Each row is a point on a landscape with many valleys, with its height.
From any point a ball rolls to the lowest of the 2 points nearest to it. It stops when none of these is lower. Distance is the straight distance between rows; heights are no part of it.
j399: [ 15  21 -18  -4  -7  17 -50 -42   2  27 -22  29  28  23 -24   4 -16 -17
   6  19  18   4]  height 40.2
j864: [ 12  -5   1 -14   8 -39  19  18 -15 -36  17 -25  -9 -28  12  -6 -20 -16
  -3  -9  -5   3]  height 7.2
j16: [ 37  26  11  -2 -34   9 -41   1 -14  32  -7  -6  31   7  10  -8  21 -21
 -25  24   6  -7]  height 48.6
j561: [ -8 -39 -27  34 -13   8  -5 -31 -16 -27 -20   7   8  -4 -16 -21   3  25
  -6   3  34 -25]  height 45.7
j391: [-16 -37   5  -9   5  16 -13   8  -9 -16 -16  13  40  17 -24  15  20  21
   6   7  25 -11]  height 51.9
j799: [-22 -23  23  -8  23  16 -28  -1 -20  -1 -38  19  37  15 -33   0  -1  32
  27  -2  50 -16]  height 56.3
j50: [  8 -17  -5 -22  25 -37  38  37   2  -2  13  -5 -22 -43   3   0 -24  -6
 -28  -3 -40   3]  height 15.7
j250: [ 31  15  13 -17  16  26 -30  12   7  28   9  25   6  15  12 -22  10 -11
   6  -2  -3  18]  height 26.4
j427: [-19 -18  37  20   0  -3   1   0  33 -23 -42  -3  -7  18  -2  -7  20  17
  -7 -11  14 -37]  height 17.4
j379: [ 19   5  23 -60  -7  45  -2 -14  18  32 -27  15   8   7  13   6 -40   3
 -51   1 -30  14]  height 35.2
j551: [ -2  18 -20 -22  10   5  23  14 -13  28  52 -25  -8   7  27   5   7  -3
  40  11 -14  36]  height 39.3
j146: [ -8 -11 -16  37   7 -34  44 -12  -2 -37  26 -15 -37 -16   5   6  18  22
  12 -10 -20 -29]  height 55.6
j193: [ 24  15 -19   8  -6  33 -27  -6  -1  22  26   6  -1  27  14   0  33   3
  18   4   8  12]  height 31.8
j400: [ 36  -1  30 -53  22   3  12  35  -1 -28   6  -7 -26   0  -1 -23   7   1
 -27 -30   8 -18]  height 61.6
j218: [  3 -14 -26  -4  11 -19  18  -7   5   9  10  13 -36  -4  -4  -4   6  -8
 -41 -13  -6 -25]  height 57.8
j634: [-30 -20  33  16 -14  -5  21  -4 -15 -53   1 -26   7  16  11  10   3  34
  54  10  15 -17]  height 38.8
j111: [-28   7 -13  34   6  18  19   0  -7  21   0  19  -6  -4  -9   7  21  12
  10 -18  26 -11]  height 2.7
j840: [ -9 -37 -42  -6  15 -25   3 -17 -11  -1  16  24 -24 -19 -28 -16 -24   1
 -52 -21  14 -28]  height 53.6
j136: [ -9   1  26  25   3  -8 -15 -19   5 -43  14   4  -7  29   7 -25   2  -1
  29 -30  23   2]  height 40.4
j220: [ 41  28  -9 -34 -15  20 -45 -23  -7  49 -11   1  25  10  -2   2 -16 -10
 -23  32  -2   7]  height 45.1
j465: [-16  -1 -10  21   1 -21  25  -3  26 -42 -14  -3   8  -1 -19  14  -1  11
  17  25 -33   6]  height 46.0
j454: [ 49  21  -2  -8 -41  -7 -26  13 -17  -8   8 -23  10 -18  14  -9  -2 -30
 -40  23   2  11]  height 51.3
j83: [-26  27 -20  35 -25   0  15 -28  -4  -5  43 -22 -20  21   8  36  14   2
  36  14   6  12]  height 27.4
j5: [ 34   7   2  -7   8  22 -23  -1  12  31  -8   3 -15 -16  38 -22 -28 -19
 -26  -3 -42  49]  height 8.1
j271: [ 10  16   6  -6 -20 -18   0  12  39  -6 -21 -16   6 -11  -6  11 -29 -18
 -42  25 -61  21]  height 48.5
j186: [-21  33 -40  51   3  11   2 -32  13  32  -5  11 -20   5 -22  15   4   0
  13 -18   3  10]  height 13.0
j725: [-17 -17 -41  28  -7 -16 -15 -29 -20  13 -12  17  -9 -20 -28 -17 -16   3
 -22  -8  33 -23]  height 49.3
j603: [ 45  15  22 -28   2  39 -18   8  -6  13 -14  23   6 -14  24 -12 -12 -25
  -2   6 -10  37]  height 19.1
j917: [ -9   5  15   2   2  14  -9 -33  29  47 -22  39 -24   7  18  -4 -12   0
 -35  -7 -14 -28]  height 18.8
j56: [ 41   6  28 -57  -4  53 -13  55 -15   5 -13  25  28 -20   1   2   4   3
 -36 -19  15  16]  height 32.5
j440: [ -6  -2  -9   7 -17  -5  18   0 -15  10 -12   6  22 -37  14 -11  -3 -23
  10  22 -22  15]  height 64.8
j508: [ 31   4 -16  25 -11 -32 -25 -11  -7  -9   8 -33 -12 -15  23  -4 -17 -43
 -25  14  -2  21]  height 54.6
j35: [  1  10 -32  10   7  32   6   3  -1  43  32   0  -3   5  28 -11  35   5
  19   1 -18  25]  height 35.4
j997: [  1 -23 -16  -1  -2  27  18  -3   3  25 -17  23   8 -14   5   2   6  -4
  -1  28 -23  14]  height 67.7
j164: [-10 -16  17   1 -13  16  31 -17 -18 -17   3 -13  -7   9  18   3  16  10
  57  31  17   3]  height 35.3
j135: [-12  -4 -16  50  -8 -12   1 -12 -16   2   6  11   8 -34  19 -24 -15 -20
  20  -6   9  13]  height 61.5
j901: [-16 -43   3  37 -12   5  13 -33 -16 -50 -13 -22  -2   9  -3 -11  11  44
  32  -1  18 -35]  height 42.5
j830: [ -7  32  27  18  13   3 -23 -10 -52  35   1   5  11   5  -2   9  11   8
  51 -17  46 -49]  height 20.3
j979: [-29  14 -11  50 -23 -14   4 -35   2 -25   9 -27 -12  10 -11  13  -4  10
  31  -2  21  -2]  height 31.6
j348: [-26 -17  -9   0  20  23  -5 -33 -30  -5 -21  17  15  14 -24  -4 -15  10
  53   7  48  -8]  height 61.3
j7: [  8 -22 -21   6  21 -30   9   5   4   8  11 -15 -19 -34  16  -9 -37 -28
 -29  -9 -50  33]  height 24.6
j67: [ 13  13   2   6 -10 -30  -6   5  40   8  -3 -14 -18  -5  12  24 -11   3
 -69   5 -64   1]  height 54.0
j480: [-24   6  20  20   6  10 -12 -19  28   9 -45  32 -12  17  -3  -8  -8  -2
 -12 -22  13 -21]  height 7.6
j570: [-33  37 -42  31  -8 -16  12 -11  23  23  31 -19 -14  11  -8  25   0  -6
  16 -11  -5  29]  height 21.6
j746: [  1 -18  49  -4   2 -12  -9  -8 -30  -8 -33 -26   0   9  10 -11   1  20
  33  12  43 -40]  height 29.9
j28: [-27  22   3  33  26  18 -11   5 -26  48  -8  40   1  -6 -13   2  11   9
  24 -32  40 -30]  height 11.8
j927: [-17 -20  -9  -6   6 -13   8  15  34 -35  -3  22   6  21 -34   7   5  11
 -19  -6 -27  -9]  height 36.9
j739: [ -7  16  -8  -5 -14   6 -27 -31  24   9  -8  14  12  24  -5  -2 -19 -20
   0  14  -1  28]  height 35.0
j316: [ 17 -11   7 -58  10   6  17  33   1 -52   9  -6  24   4 -26  12  -9   5
  14   1   9  23]  height 49.1
j376: [-30  -4  -7   0   8 -26  42  18 -13 -13  36  -6  -2  -8  -2  15  33  21
  23  -6  -6 -25]  height 50.9
j939: [ -7  17 -23 -23   2 -16 -16   8  18  26  -1 -14  19  -2 -12   9 -32 -22
  -7  16 -13  40]  height 41.0
j192: [  1   7  21 -43   3   9  -8   5  30  39 -18  19  -8  14   7   5 -14   3
 -40   0 -18 -10]  height 28.3
j81: [-14  17  15  26 -22   7  19   1 -14   0  30 -21 -17  -2  37   7  29  -2
  37  18  -2  -5]  height 31.7
j834: [ -6  14   1  47  -3   2 -26 -53 -21 -26   7   0 -21  23   6 -14  -5   2
  40 -18  28 -15]  height 36.1
j291: [ -6  22  27  -2  -3 -23 -13 -17 -34  25 -15 -12   9 -10   2 -12  -8  -3
  20  15  44 -43]  height 25.9
j369: [ -8 -15 -37  55  13 -34  35 -32   6 -33   5 -25 -53   2 -28  23  -3  16
 -12 -13  -5 -38]  height 60.4
j346: [ 30   0  31 -53   8  50   8  41  14  10 -21  19  14  -7  18   5 -15  -7
 -33  -6 -33  32]  height 27.5
j471: [ -6  -2  29   1  -8  -1  11  10  37   6 -33  -4  11  24  -2  21  24  10
  -9  23 -16 -17]  height 25.2
j43: [ 13  -1  -9  -6 -20 -37   8  37  -8 -24  20 -25   6 -29   3   6  17  -4
 -25   0 -16 -16]  height 13.3
j495: [  4 -28  21 -44   3 -13   9  38 -23 -67   2 -18  23  -2 -17 -13  -6  28
  13 -18  29  -4]  height 53.2
j858: [ -9  -9  -3 -18 -16   5 -15  21 -29  -7  18   3  56  -4 -23   2  15   5
  12   2  24  19]  height 48.4
j857: [-34  18  10 -22  24 -14   0   4  30   0   4   5  -9  35 -21   9   0   1
  18 -15  16   4]  height 52.0
j922: [-25  21  -1   4  17  -3  -4 -16  13 -20  27  11 -11  37 -17  -1  12   2
  33 -38  26  13]  height 45.9
j617: [  4 -12  30 -37  17  -4   0  32 -26 -31  -9   4   5 -15  -9 -25 -13   3
 -11 -35  35  -9]  height 57.0
j789: [ 20  -2  14 -31  -9  15  13  23  24  16  -2 -13   3  17   6  16  40   2
  -4  24 -12  -4]  height 31.2
j372: [ 11 -41 -18 -43   8  36  20   3  18  12  -5  32  11  -1  -4  13   4  10
 -29  25 -44   5]  height 71.1
j305: [ 23  13 -15 -42  -7   4  -5  19  -5 -15  14 -10  34  -5 -20   7 -13  -8
  12  11   1  45]  height 45.5
j335: [  7  -3 -15  55  -2 -16 -15 -14 -24  23  15 -13 -17 -34  33 -10 -15 -39
  -4   6   0  19]  height 58.1
j841: [ 26   5  -2   1  26 -14 -10  27  11  11  16 -21 -37 -17  33 -10 -25 -32
 -14 -19 -41  61]  height 21.3
j514: [ 22  -8  32  -4  -6  21  22  52  -2   2   1  -4  13 -14  21  -1  42  -9
   7  13 -22   9]  height 36.4
j315: [-23 -16  -1  -3  -1 -34  10  23  13 -33  14 -20  16  11 -31   4  15  34
   0 -12   3 -33]  height 45.4
j371: [-14   4  -5  14   5 -20  18  21  40  21   0   0 -27  -9   4   8   6  -7
 -40  -5 -47 -26]  height 59.4

For each start below, name the point where the ball stops.
j514 | j480
j508 | j739
j371 | j739
j746 | j111
j35 | j5

Call two points neighbours if one is among the 2 nearest of the other. Go from one point of each pair to the other, from neighbour to neighbour, staying as low as possible. Name the highest point that can't be avoided.
j864 / j739 | j371
j864 / j480 | j379
j111 / j864 | j551
j5 / j864 | j7
